Each row is a point on a tangle of strands that fork, close into loops and nearly touch. The rows are in no order.
Points whose rows are less than 662 apart are linked; no others are. Some points are linked to none.
ronov: |   67 |  126 |   21 |  282 | -288 |  209 |  328 |   -4 |  -32 |  160 | -253 |  224 | -289 |  -38 | -105 |  164 |  -25 | -302 |   34 |  108 | -167 |  215 |  304 | -464 |
Kiz: |   39 |   27 |  281 |  159 |   99 |  -34 |  386 |  -74 | -110 | -125 | -178 | -245 |  213 | -155 | -367 | -231 |  104 | -236 |  -89 |  -72 | -190 |  294 |  -20 |  253 |
sipos: | -275 |   51 |   -5 | -243 |  -53 |  -25 |  -82 |   65 |  206 |  276 | -150 |  227 |   21 | -125 |  418 |  -83 |   73 |   34 | -210 | -318 |  154 | -371 |  -87 |  108 |
dini: |  128 |  302 | -195 |  -27 | -306 |   20 | -267 | -213 |  246 |  176 |  506 |  -92 |  -51 |  158 |  103 | -179 |    2 |  297 | -130 |  278 |  165 |   90 |   26 | -456 |
mide: |  -76 |  143 |   14 |   85 | -357 |   37 |  158 | -117 |  179 |  334 | -402 |  278 |  -99 | -243 |    7 |   69 |  -68 | -159 | -216 |  240 |   28 |  -55 |  251 | -133 |
Pize: | -121 |   31 |  -43 | -180 | -139 | -156 | -140 |  -12 |   44 |  178 |  -73 | -103 |  323 |    1 |  -87 |    9 | -138 |  123 |   39 |  368 |  246 |  -86 | -118 |  326 |
zefa: |   84 |  213 | -137 |  216 | -245 |  157 |  -26 | -177 |  167 |  161 | -253 |   58 |  -27 | -121 |  263 | -392 |   24 |  -67 |  -35 | -104 |  237 |  -72 |   56 |  -21 |
tobol: |  256 | -124 | -341 | -278 |  291 |  -66 |  282 |  156 | -311 |  -81 |  -38 | -225 |   63 |  -24 | -138 | -204 |  -13 |  -50 |  168 | -289 | -127 |   40 |   66 |  181 |
lat: |   89 |  -51 | -130 |    3 |  -30 |   69 |  123 | -321 |  105 |  -95 | -546 |  -24 |  -68 | -153 | -372 | -144 |  285 | -396 | -216 |  -53 |  265 |  336 |  -72 |  320 |
venat: | -514 |   66 |   29 |   84 |  -21 |  -71 | -389 |  185 |  130 |   58 |  245 |  -35 |   11 |  279 |   64 |  329 |  -59 |  128 | -102 |  255 |  170 | -171 | -149 |   62 |
Kamap: |   52 | -122 | -332 |  206 |  201 |    3 |  292 |  154 |  -89 | -105 |  -69 |   14 |  -50 |  109 |   13 |    2 |   65 | -236 | -142 | -273 |   17 |  287 |  -39 |  -23 |
Fem: |   95 |   77 | -303 | -322 | -215 | -161 |  267 | -103 |  103 |  343 |  -69 | -222 |  243 | -183 |   86 | -234 | -223 |   77 | -204 |   77 |  270 | -297 |   80 |  323 |
zonop: | -221 |  -90 |   80 | -281 |  -73 | -126 | -339 |  156 |   93 |  248 |  -39 |  116 |   92 |   66 | -146 |  253 |   -9 |   66 |  155 |  395 |  187 | -163 | -192 |  162 |
ruzu: |  -86 | -140 |  -86 |  142 |  178 |   63 | -251 |   43 |  110 | -244 | -208 |  176 | -262 |  261 |  -80 |  321 |  248 |  -39 |  175 |   95 |  284 |  256 | -147 |  130 |
paz: |   34 | -103 | -232 |  -40 |  227 |   36 |   -3 |   10 |   99 | -160 | -211 |  -22 |   25 |  -48 |  270 | -241 |  224 |  -68 |  -80 | -450 |  235 |   11 | -166 |  376 |
Gare: |  -90 |  270 |   61 |   50 | -270 |   21 | -262 |  -78 |  224 |  209 |  -95 |  -59 |  135 |   84 |  148 | -156 |  -98 |   91 |   59 |  223 |  151 | -105 |  -98 |  -45 |
Kul: |  -47 |   49 |  370 |  244 | -190 |   -7 | -259 | -304 |  -17 | -138 |   52 | -123 |  -93 |   94 | -286 |   35 |   29 |  166 |  497 |  537 |  -54 |   98 |  -50 |  -71 |
Neda: |  -95 |  160 |   96 |  267 | -370 |  200 |  124 |  -36 |  103 |  178 | -252 |  124 | -159 |  -40 |   19 |  116 |  -87 | -112 |  -52 |  274 |    4 |   73 |  237 | -275 |
tada: |  256 |  -62 | -336 | -422 | -163 |  -59 |  -43 |   43 |   37 |  337 |   19 |  240 | -101 |  -83 |  163 | -159 | -100 |   81 |  -53 |   21 |  208 | -289 |   28 |   19 |
zope: |  127 | -103 |   97 |   29 |  126 |   53 |   96 |  -88 |   47 | -158 | -439 |   15 |   -9 | -132 | -213 |   28 |  198 | -213 |  -73 |  -34 |   80 |  312 |  -67 |  268 |
tegov: | -244 |   28 |  -97 |  136 |  -96 |  117 |  106 |  180 |  143 |  139 | -104 |  212 |  -39 |  -47 |  224 |  270 |  -77 |  -29 | -334 |   -6 |  104 |   41 |   86 | -172 |
kameg: |  206 |  166 | -173 |  246 | -426 |  137 | -168 | -157 |  254 |  158 |   92 |  271 | -152 |   17 |  222 | -202 |  -35 |   54 | -103 |   80 |  293 |  102 |   71 | -392 |
ved: | -134 |  -36 | -151 | -135 |   22 |   49 | -149 |  156 |   14 |  150 |  108 |  222 | -137 |  -28 |  442 |   -3 |   -1 |   -2 | -135 | -363 |  102 | -223 |  -84 |  -73 |
Kat: |   77 |   50 |  -52 |  372 |  180 |  -76 |  146 |   29 | -173 | -304 |   81 | -392 |   94 |  273 | -199 | -195 |    8 |  -88 |  341 | -118 |  -63 |  243 |  -23 |    6 |
vofog: |  339 |  -32 | -327 | -130 |   10 |   83 |   74 |  157 | -240 |   29 |  396 |  104 | -136 |   36 |  216 | -170 | -134 |  132 |   40 | -302 | -133 |   -8 |  137 | -414 |
zabap: |  403 | -145 |  207 | -295 |   96 |   52 |   -7 | -180 | -117 | -141 | -173 | -156 |  173 | -138 | -206 |  -50 |   75 |   25 |  185 |  103 |  -78 |   15 |  -12 |  401 |
Nebos: |  135 |  206 |  338 | -133 |  -98 |   55 | -244 |  -99 |  257 |  105 | -256 |  146 |   45 | -131 |  172 | -229 |  123 |  111 |  115 |  -89 |   79 | -218 |  -56 |   60 |
Met: |   60 |  -41 |  193 |  300 |  366 |  -32 |  232 |   45 | -123 | -313 |   -2 | -221 |   58 |   75 | -100 | -209 |  106 |  -95 |  253 | -307 | -226 |  160 |  -13 |  104 |
Lazel: |  132 | -155 |  428 | -184 |  197 |    7 | -293 |   32 |  -91 | -296 |  240 |    1 |  249 |    3 | -200 |  225 |   47 |   86 |  150 |  173 | -156 | -158 | -178 |  393 |
rut: | -193 |  152 | -177 | -167 |   40 |  -83 | -456 |  -64 |  128 |  174 |  605 |  -39 | -116 |  323 |   92 |  141 |  143 |  252 | -143 |  181 |   72 |  -99 | -166 | -363 |
nali: |    4 |   70 |  -94 |  184 |  -69 |   46 |  405 | -169 |   90 |  154 | -338 |  -29 |   14 | -238 |   16 | -304 |   78 | -282 | -301 | -269 |   84 |  121 |   33 |    3 |
tizo: |  -39 | -202 |  156 | -472 |  285 |  -73 | -405 |   83 |  -86 | -103 |  166 |   38 |  136 |  152 | -146 |  217 |   50 |   87 |  166 |   52 |   40 | -177 | -231 |  336 |
Mumuf: |   22 |   92 |   96 |    4 |   90 | -150 |  537 | -199 |  -71 |   18 | -280 | -183 |  105 | -151 | -326 | -280 |  102 | -416 | -148 | -227 | -270 |  293 |  -26 |  121 |
Nikuv: |   50 | -179 |  136 |   22 |   91 |  111 | -190 |  -43 |  158 | -238 | -438 |  290 | -237 |   96 | -131 |  330 |  281 |  -83 |  254 |  151 |  100 |  264 |  -56 |  119 |
feme: | -233 |  -18 |  500 | -247 |  122 |  -29 | -128 |   60 | -117 |  -28 |   -2 |  -26 |  265 | -151 |   41 |  181 | -114 |  137 | -105 |  -51 | -341 | -271 |   32 |  230 |
mub: |  -89 |   95 |   75 |  292 |  339 |  -56 | -150 |  -82 |  -57 | -397 |  305 | -419 |  -36 |  278 |   81 | -178 |  -22 |  211 |  196 | -279 | -199 |  -45 |  -95 |  -74 |
tevan: |  -34 | -293 | -286 | -218 |  210 | -102 |   24 |  202 | -251 |  -60 |  -90 |  185 | -191 |   86 | -203 |  403 |  -21 |  -67 |   58 |  153 |  -91 |  111 |   45 |  -18 |
didi: | -105 |   95 |  383 | -150 |  -11 |    9 | -390 |  -78 |   27 |  -16 |   76 |   56 | -154 |  150 |    3 |  185 |   31 |  212 |  341 |  100 | -239 | -228 |  -13 | -258 |
tidi: | -162 |  -47 |  513 |  -54 |  107 | -114 | -479 |  -99 |   -5 | -241 |  332 |  -16 | -118 |  181 | -123 |  313 |  105 |  243 |  309 |  264 | -199 | -200 | -142 |   34 |
nison: |   78 |   -9 |  -13 | -183 |  157 | -104 |  491 |  -14 | -160 |  111 | -245 | -192 |   94 | -313 |   82 | -340 |    6 |  -81 | -135 | -459 | -237 |  -94 |  127 |   74 |
Dupul: | -283 |   29 |  573 |  -63 |  -37 |   23 | -176 |   48 |  127 |   31 |  -74 |   84 |  279 |  -98 |   54 |  243 |  -19 |   63 | -110 |  173 | -135 | -184 |  -47 |  308 |
lizor: |  242 |  136 | -407 |  150 | -106 |   48 |  111 |  -42 |   -6 |   20 |  177 | -250 |   47 |   19 |  211 | -373 | -175 |  -11 |  -83 | -200 |  225 |   56 |  -14 |  -17 |
Sesi: |  -52 | -259 | -362 | -219 |  268 |  -80 |  -30 |  277 | -341 | -115 |  201 |    6 |  -89 |  157 |  -61 |  337 | -166 |   -7 |  -62 |  -22 |  -59 |  -57 |    9 |    1 |
Beg: |  268 |   44 | -272 | -255 | -314 |   27 | -100 |  -17 |   93 |  314 |   33 |  359 | -270 |  -96 |  334 | -392 |  -20 |    2 |  -29 |  -72 |  174 | -275 |   30 |  -33 |
veta: |  186 |  -65 | -437 | -486 | -169 |  -67 |  -85 |  118 |   44 |  195 |  290 |   10 |  -43 |   16 |  171 | -104 | -110 |  140 | -109 |   35 |  208 | -187 |  -53 | -112 |
rofa: |  395 | -205 |  361 | -317 |  127 |   50 | -172 |  -87 |  -76 | -242 |   74 |   57 |  295 | -153 | -206 |  161 |  143 |    9 |   95 |  245 |  -99 |  -95 | -170 |  453 |
nuniv: | -136 |  155 |  110 |  204 |  287 | -121 | -288 | -154 |  -79 | -182 |  555 | -424 | -130 |  290 |   -3 |  -50 |   51 |  327 |   33 | -126 | -204 | -104 |  -52 | -312 |
sepep: | -238 |   67 |  353 |  427 |   29 |  -67 |  420 |    4 | -161 | -136 |  -78 | -245 |  164 |  -22 | -499 |  -93 |    8 | -189 |   39 |  122 | -249 |  300 |  -67 |  264 |
tirod: | -117 | -103 |  377 | -248 |  -76 |  -77 | -375 |   29 |  131 |  -31 |    6 |  101 |  136 |   33 | -200 |  197 |   96 |   94 |  214 |  424 |   97 |  -85 | -185 |  367 |
Bot: |  -42 |   68 |  116 |  131 | -131 |  -76 | -129 | -199 | -189 |   15 |   98 | -190 |  -77 |   75 | -286 |   59 | -126 |  199 |  392 |  543 | -129 |   14 |   22 | -175 |
tivep: |    1 |   55 | -106 |   93 |  -99 |   37 |  183 |  -72 |  147 |  180 | -263 |   77 |   10 | -267 |  303 | -295 |   12 |  -20 | -201 | -296 |   93 | -132 |   10 |   84 |
kinik: |  203 |  118 |  141 | -230 |    5 |  127 | -237 |  -98 |  229 |  -50 |  -39 |  -70 |  102 |  -38 |  302 | -418 |  161 |  168 |  183 | -284 |  151 | -272 | -156 |  148 |
nobe: | -546 |   91 |  359 |  107 |  -71 |  -76 | -310 |  152 |  145 |   -5 |  161 |  -18 |    6 |  144 |  -94 |  407 |  -33 |  126 |   82 |  433 |   39 | -151 |  -90 |   99 |
Mar: |  -66 |  -72 |  473 | -211 |  -46 |  -92 | -459 | -153 |  -11 | -140 |  321 |   31 |   25 |  159 | -234 |  134 |  165 |  296 |  381 |  440 |  -58 | -114 | -281 |  146 |
Lume: | -517 |  -16 |  236 |   72 |  155 |    8 |  -48 |  194 |  111 |  -69 | -174 |   40 |   52 |   30 |  220 |  348 |  112 |    0 | -200 | -111 |  -56 | -120 |  -12 |  108 |
Nuf: |   84 |  126 |  219 |  316 |  336 |    8 |   88 |   43 | -144 | -247 |   21 | -165 |  -65 |  169 |  -33 | -155 |   41 |   -9 |  431 | -296 | -379 |  -11 |   54 | -217 |
lerug: |  -39 |  -65 | -387 |   36 |  142 |   40 |  -22 |  126 |  -70 |  -78 | -147 |  120 | -136 |   60 |  108 |  167 |   47 |  -61 |  -88 | -146 |  111 |  106 |  -47 |  -35 |
Kuros: |  -94 | -109 | -276 |  -81 |  162 |   73 | -187 |  216 | -173 |  -19 |  339 |  166 | -207 |  161 |  351 |  199 |  -45 |   21 | -172 | -401 |   14 | -191 |  -31 | -206 |
geg: |  -87 |   94 |  235 |  -79 |   53 | -135 |  341 |    1 | -147 |  157 | -280 | -135 |  226 | -392 |   30 | -116 | -124 |  -34 |  -98 | -217 | -398 |  -89 |  178 |  -44 |
fod: |   92 |   35 | -169 | -182 | -335 |  -28 |  185 | -175 |   37 |  325 | -350 |  170 |  -44 | -253 |  -78 | -105 |  -89 | -162 | -251 |  273 |  237 |  -90 |  202 |   68 |
mikul: |  222 | -174 |  294 |  -41 |  162 |   88 | -118 |  -33 |  137 | -249 | -327 |  183 |   17 |  -87 | -163 |  243 |  224 | -142 |   86 |   26 |   -3 |  159 |  -39 |  286 |
Kevos: | -112 | -102 | -108 |  283 |    7 |   -7 | -290 |  104 |  182 | -189 |  -24 |  115 | -401 |  333 |  -46 |  354 |  214 |   23 |  172 |  197 |  250 |  151 | -117 | -112 |
fumuz: |  354 |  -57 |  -99 | -259 |  -67 |   98 |    2 | -267 | -121 |  -35 | -283 | -155 |   66 | -113 | -320 | -168 |  161 | -179 |  256 |  116 |  154 |   50 |   67 |  331 |
fodep: |  131 |   54 |  161 |  -26 |  225 |  152 |  -70 |  -80 |   90 | -258 |  -74 | -121 |  164 |  -75 |  296 | -279 |  113 |  118 |  137 | -424 |  -15 | -137 |  -67 |  191 |
binu: |  152 | -255 | -497 | -216 |  231 | -116 |  129 |  231 | -414 |  -50 |  193 | -147 |    0 |  127 |  -35 |   49 | -155 |   11 |   56 | -161 |  -78 |    7 |  -19 |  -46 |
sise: | -264 |  132 |    9 |  490 | -161 |   -4 |  138 |   93 |  -31 |   16 |   26 | -136 |   67 |   62 |  -45 |  104 | -222 |   -7 |  -58 |  313 |  -21 |   29 |  149 | -151 |
piv: | -281 |  143 |  406 |  407 |    3 |  104 |  279 |   59 |  104 | -118 | -296 | -107 |    9 |  -79 |   30 |   94 |   40 | -122 |  -20 | -120 | -304 |  164 |   33 |  -69 |
Sode: |   58 |  -94 |  285 | -191 |  254 |   91 | -259 |   26 |  155 | -228 | -102 |   85 |   32 |  -24 |  186 |   70 |  133 |  104 |  133 | -279 | -130 | -167 |   -5 |  105 |
rosel: | -248 |  -79 | -190 |  -76 |  -47 | -165 |  234 |  133 | -171 |  219 |  120 | -134 |  326 | -140 |   -4 |  145 | -352 |   51 | -337 |  202 |   -1 |  -11 |   95 |   23 |
dukim: |  273 | -130 | -365 | -181 | -251 |   87 |  173 |  100 |   14 |  104 |  212 |  391 |  -91 | -118 |  164 |  -88 | -206 |  -19 | -200 |  -67 |  307 |  147 |  177 |  -57 |
gudez: |   77 |   -7 | -292 | -145 |  -68 | -152 |  501 | -145 |  -63 |  306 |  -94 | -172 |  187 | -296 |   66 | -234 | -194 | -113 | -344 |  -36 |   83 | -150 |  132 |  188 |
moku: | -392 |   46 |  160 | -216 |  -58 |   -5 | -194 |  151 |  356 |  255 |  -90 |  175 |  155 |   -3 |  259 |   50 |   45 |   16 | -146 |  -35 |  199 | -353 | -171 |  100 |
zugeb: |  166 |   96 | -219 |  329 | -132 |  127 |  424 | -105 |   20 |   85 | -333 |  172 | -146 |  -98 | -148 | -271 |  230 | -504 | -224 | -262 |  106 |  326 |   88 | -144 |
zopa: |  244 |   13 | -267 |  -78 | -413 |   78 |  133 |  -36 |  -21 |  110 |  206 |  104 |  108 |  -23 | -120 |  -35 | -371 |   41 | -180 |  264 |  181 |   97 |  329 | -231 |
Vuni: |  167 |   67 |   53 |  139 |  137 |   34 |   38 |   28 | -144 | -116 |  -97 |    9 | -167 |  117 |  -12 |  -82 |   61 |    3 |  392 | -267 | -297 |   59 |  103 | -251 |
sesir: | -437 |   -4 |  107 |   71 | -108 |   35 |   31 |  133 |  254 |  113 | -315 |  188 |   36 | -122 |  251 |  345 |   23 |  -14 | -255 |   28 |  -21 |   -6 |  -26 |  -12 |
kekif: | -100 |  -27 |  288 | -194 |  167 | -107 |   91 |   55 | -155 |   41 |  -67 |  -95 |  238 | -245 |  112 |    0 | -138 |  109 |  -83 | -263 | -325 | -210 |  137 |   99 |
fuzi: |    5 |   13 | -370 | -219 |   51 |  -40 | -158 |   20 |   81 |  -48 |  122 | -149 |   57 |  163 |   92 |  -77 |   31 |   81 |   18 |    0 |  368 |  -33 | -180 |  138 |
tava: |  -69 |  -57 |  471 |  -71 |   78 |  -68 |  -27 |  -48 |  132 | -118 | -152 |  -32 |  342 | -277 |  -11 |  137 |   82 |  -33 | -262 |   73 |  -74 |  -17 | -136 |  429 |
zupe: | -150 | -169 |  207 | -142 |   48 |  -99 |  -10 |   72 | -191 | -148 |   -5 |  -89 |  195 | -142 | -338 |   98 |  -79 |  125 |   38 |  354 |  -89 |   36 |  -29 |  458 |
levus: |  120 | -115 |  231 |  -40 |  168 |  -47 |   34 |  -23 | -300 | -254 |   75 | -207 |   64 |   14 | -278 |  -42 |  -90 |  107 |  388 |  103 | -292 |    1 |   38 |  148 |
rebin: |  289 |  -26 | -296 | -140 | -119 |  146 |   63 | -279 |   23 |  -11 | -407 |  -81 |  -72 |  -32 | -201 | -296 |  251 | -210 |   31 |  -20 |  371 |  153 |   48 |  326 |
nase: |  421 |  -20 |  436 |   36 |   83 |  112 | -252 | -159 |  134 | -259 | -112 |  127 |  151 |  -89 | -132 |  141 |  200 |  -21 |  155 |  203 |   -8 |  -11 | -194 |  300 |
Zif: |   13 | -181 |  463 |   31 |  334 |  -50 |  101 |  115 | -264 | -331 |   51 |  -77 |  113 |  -90 | -231 |  133 |   18 |   23 |  205 |  -57 | -507 |   11 |   43 |  194 |
nin: |  301 |   24 | -410 |  -35 |  127 |  -10 |  102 |   -2 | -275 |  -10 |  567 | -246 |  -66 |  159 |   36 | -290 | -136 |  195 |  124 | -222 | -184 |   14 |   64 | -438 |
fiv: |  -49 |   86 |  -92 |  402 | -177 |    0 |   74 |  123 |   78 |   11 |  273 |    8 |  103 |  137 |  112 |   99 | -363 |  150 | -127 |  177 |   46 |   72 |  191 | -336 |
tigek: |  113 |   91 |  -23 |  383 | -186 |  196 |  501 |   81 |   59 |   89 |  -12 |  314 | -201 |   41 | -171 |   92 |   84 | -431 | -157 |  -59 |  -74 |  418 |  271 | -396 |
simil: |   11 |  -40 |  -53 | -187 |   17 | -125 |  194 |  -85 | -121 |   63 | -147 | -377 |  343 | -174 | -161 | -180 | -143 |   38 |   -9 |  112 |   -6 |   20 |   76 |  406 |
Duz: |  153 |   36 | -132 |  161 | -209 |  117 |  292 |  113 |    9 |    8 |  401 |   54 |  157 |   -3 |   -6 |  -96 | -442 |   68 | -177 |   37 |   79 |  242 |  366 | -349 |
nota: |  163 |  -40 | -189 |  406 |  258 | -118 |   23 |  -15 |  -73 | -266 |   98 | -221 | -164 |  314 | -175 |  -68 |   52 |  -14 |  273 |   58 |   53 |  257 |  -95 |  -96 |
piroz: |  145 |  106 | -235 |  339 |  -53 |  133 |  514 |   25 |   27 |   84 | -171 |  202 | -161 |   73 | -256 |  -56 |  212 | -586 | -203 |  -90 |   39 |  456 |  124 | -217 |
sego: |  -61 |  -94 | -160 |  137 |  263 |  -13 |  426 |  230 | -191 |  -10 |  -55 |  -10 |  -58 |  -95 |  107 |   14 |    5 | -195 | -128 | -456 | -258 |  125 |   59 | -159 |
zuri: | -287 |   48 |  273 |  -90 |  -52 |   74 | -394 |   66 |  430 |   42 | -166 |  242 |   43 |   98 |  192 |  146 |  217 |   31 |  -11 |  -46 |  260 | -213 | -211 |   91 |
Mego: |   75 |   37 | -229 | -133 | -217 |  -59 |   48 |  -77 |   -1 |  240 |   -3 | -187 |  199 |  -80 |   10 | -142 | -181 |   88 | -107 |  249 |  309 | -166 |   33 |  159 |
dupo: |  -34 |  -42 |  194 | -122 |   58 |  -70 |  180 | -159 |  208 |   66 | -400 |  161 |   83 | -369 |  246 | -270 |  181 |   -2 | -227 | -480 |  -27 | -162 |  -45 |  220 |
zoded: |   75 |  -14 |   82 |   48 |  -22 |  -96 |  -78 |  -96 | -318 |  -48 |   20 | -113 | -139 |  102 | -232 |   63 |  -68 |   54 |  447 |  253 | -263 |  -24 |  105 | -219 |
rese: |   36 |  154 |  499 | -206 | -116 |   66 | -393 | -118 |  180 |   38 |  -68 |  111 |   31 |  -55 |  102 |   27 |   15 |  122 |  255 |   87 | -158 | -292 |  -39 | -113 |
zuzu: | -220 |    9 |  309 |  513 | -250 |  -42 |  -73 | -218 |   58 | -208 |  -51 | -103 | -158 |  100 | -374 |  116 |   47 |   -1 |  367 |  516 |   73 |  167 |   20 |  -31 |
rof: | -192 |   36 | -246 |  -11 |   16 |   10 | -260 |  144 |  102 |   92 |  512 |    2 |  -36 |  276 |  166 |  177 | -121 |  138 | -257 |   29 |  181 | -138 | -109 | -269 |
vedu: |  -89 |   89 | -200 |  299 |  161 |   34 |  -75 |    4 |  -12 | -188 |  331 | -296 |   77 |  249 |  217 | -202 |  -13 |  160 |  -23 | -242 |   -8 |  -20 | -143 | -110 |
bizi: |  198 | -180 | -360 |  -29 |    9 |   92 |  193 |  195 | -168 |   56 |  268 |  226 |  -89 | -113 |  319 | -187 |  -79 |  -42 | -178 | -493 |  -74 |   -9 |  103 | -222 |
migu: | -313 |   40 |  649 |   58 |  -99 |   19 | -156 |   70 |   84 |  -78 |   19 |  -28 |  128 |  -53 |  -76 |  255 |  -38 |  217 |   45 |  369 | -208 | -170 |  -33 |  208 |
malom: |  149 |  193 | -182 |  132 | -193 |  -53 | -168 | -218 |   70 |   81 |  451 |  -80 |  -78 |  170 |  -12 |    9 |  -74 |  232 |   33 |  348 |  110 |  113 |   32 | -505 |
pagur: |   81 |  141 | -304 |   77 | -271 |  -23 |   43 |  -25 |  -36 |  179 |  178 | -185 |  165 |   -4 |    8 |  -90 | -331 |   33 |  -98 |  327 |  204 |   71 |   43 |  -78 |
rul: |   76 | -245 | -361 | -164 |   73 |   66 |   76 |  176 |  -97 |  107 |  145 |  413 | -215 | -179 |  488 |  -68 |  -17 |  -23 | -271 | -492 |   46 | -134 |  -13 |  -58 |
Vud: | -206 |  245 |   85 |  100 | -293 |  -37 | -341 |  -85 |  211 |  214 |   95 | -121 |   95 |  138 |  -22 |   48 | -142 |  173 |  125 |  494 |  159 |  -47 | -131 | -134 |
rop: |  195 | -122 | -152 |  -73 |  113 |    8 | -150 |   54 | -247 | -127 |  -92 |  219 | -443 |  144 |  -22 |   91 |   70 |  -15 |  364 | -121 | -218 |   18 |   66 | -363 |
vugam: |   90 |  -12 | -353 |   38 | -162 |   -9 |  453 |   -5 | -126 |  193 |  -60 |   50 |  120 | -139 | -220 |  -63 |  -96 | -362 | -410 |    9 |   64 |  256 |  253 |  -80 |
Kole: |  225 |  -16 | -272 | -209 | -142 |   40 |   45 |  -35 |  -27 |  266 | -227 |  257 | -129 | -161 |  -37 |  -17 |  -37 |  -85 |  -35 |   42 |  180 |  -71 |   92 |  -59 |
mepat: | -255 |  -41 |    2 |  255 | -105 |  114 |  389 |  121 |  192 |   80 | -303 |  207 | -182 | -183 |  287 |  155 |   45 | -202 | -385 | -254 |  -67 |  198 |   54 | -186 |
Bulir: |  114 |   19 |   36 | -249 |  113 | -153 |  556 |  -94 | -205 |  122 | -289 | -202 |   88 | -256 | -227 | -297 |   54 | -286 |  -83 | -321 | -365 |  122 |   70 |  126 |
zuve: | -266 |   72 |  245 |  490 | -115 |   -3 |   20 |   24 |    4 | -155 |  -95 | -131 |  -43 |  105 | -220 |  149 |  -62 |  -29 |  149 |  408 |   32 |  140 |   33 |   90 |
vugav: |  -87 | -152 |  101 | -358 |  216 |   28 | -361 |  150 |   54 |  -48 |  -16 |  173 |  -33 |   83 |   73 |  239 |  111 |   41 |  115 | -135 |   35 | -196 |  -96 |  150 |
sime: | -327 |  -42 | -192 |   38 |  148 |   -7 | -363 |  135 |   49 |   -4 |  300 |  -52 |  -14 |  246 |  154 |  249 |  -37 |  133 | -170 |  -45 |  179 | -128 | -170 |  -20 |
vun: |  -42 |   15 | -316 |  144 |  164 |   55 |   22 |  154 | -105 |  -67 |  381 | -110 |  -12 |  128 |  328 |  -17 | -140 |  120 | -117 | -366 |  -28 | -110 |  -15 | -193 |
dupi: | -237 |  202 |    6 |   99 |  154 | -132 | -449 | -144 |   25 |   -3 |  627 | -277 | -181 |  316 |   56 |  100 |  186 |  358 |  -90 |   55 |  -60 | -116 |  -95 | -354 |
petu: | -254 | -140 |   20 |  169 |  104 |   37 |  476 |  159 |  -11 |   18 | -221 |   89 | -170 | -113 |  150 |  164 |  125 | -254 | -331 | -419 | -293 |  197 |   20 | -202 |
zuti: |  156 |  -35 |  -25 |   31 |  402 |  -32 |  376 |  119 | -271 | -137 |   -8 | -275 |  143 |   52 | -132 | -243 |   50 | -138 |  180 | -388 | -244 |  159 |  -20 |  143 |
rar: |  117 |  -98 |  239 | -238 |   80 |  -60 |  245 | -185 |  114 |    1 | -476 |  121 |  -68 | -404 |   87 | -181 |  155 | -116 | -190 | -470 | -239 |  -23 |   37 |  110 |
dofip: | -141 |  216 | -105 |  218 | -253 |  -31 | -262 |  -68 |  234 |   70 |  303 |  -12 |  -94 |  232 |  -23 |  186 |  -42 |  180 |   53 |  475 |  195 |   38 |  -37 | -337 |
Boge: |   -1 |  -29 | -289 |  296 |   30 |  -61 |    3 |   45 | -105 | -127 |  292 | -216 |   37 |  238 | -148 |   15 | -132 |   46 |   26 |  193 |  147 |  155 |  -64 |  -99 |
kar: |  310 |  -10 | -221 |   31 | -203 |  141 |  -44 |  -29 |   26 |  -62 |  294 |  303 | -231 |  145 | -105 |  126 | -158 |   56 |  102 |  224 |   68 |  302 |  294 | -540 |
vapa: |  158 | -184 | -148 | -167 |  166 |  -25 |  -34 |   97 | -280 |  -13 | -127 |  140 | -276 |   51 | -155 |  251 |  -13 |  -58 |  278 |   20 | -164 |   67 |   66 |  -97 |
gata: |  106 |  -20 | -385 | -522 |  -30 |  -81 | -313 |   47 |  114 |  105 |  292 | -158 |  -61 |  159 |  129 | -137 |  158 |  145 |   29 |  -44 |  358 | -159 | -261 |   74 |
Rebuk: | -149 | -237 |  472 |  -43 |  205 |  -41 |   42 |  110 | -231 | -208 |   53 |   30 |  110 | -192 | -296 |  295 |   31 |   97 |   31 |  172 | -422 |  -15 |    9 |  362 |
Ruk: |  302 |  224 | -149 |   95 | -449 |  128 |  -29 | -191 |  183 |  324 |  -27 |  337 | -191 | -116 |  321 | -415 |  -66 |  -28 | -149 |   16 |  305 |  -59 |   62 | -173 |

How many points has the smallest loop of links through each point below? Write 0 if it is on no loop.
tevan => 10
Ruk => 14
vugav => 0
mikul => 8

A piece is all that can be reached along the links. How many separate loops has the piece of each point below (a circle has one, a figure eight two, a Y none), and how many tips (points with one link)?
pagur => loops 1, tips 3
vedu => loops 0, tips 4
zefa => loops 1, tips 3
binu => loops 1, tips 1
sesir => loops 0, tips 2
Gare => loops 0, tips 2

A tip is a point with one link. Name the tips that can be reached along the links from each point below, in the order of the rows.
rop => Boge
Bot => Kevos, gudez, zupe
rut => sepep, tava, nin, zuri
tigek => kameg, fuzi, rar
dofip => dini, Gare
tegov => Lume, lerug
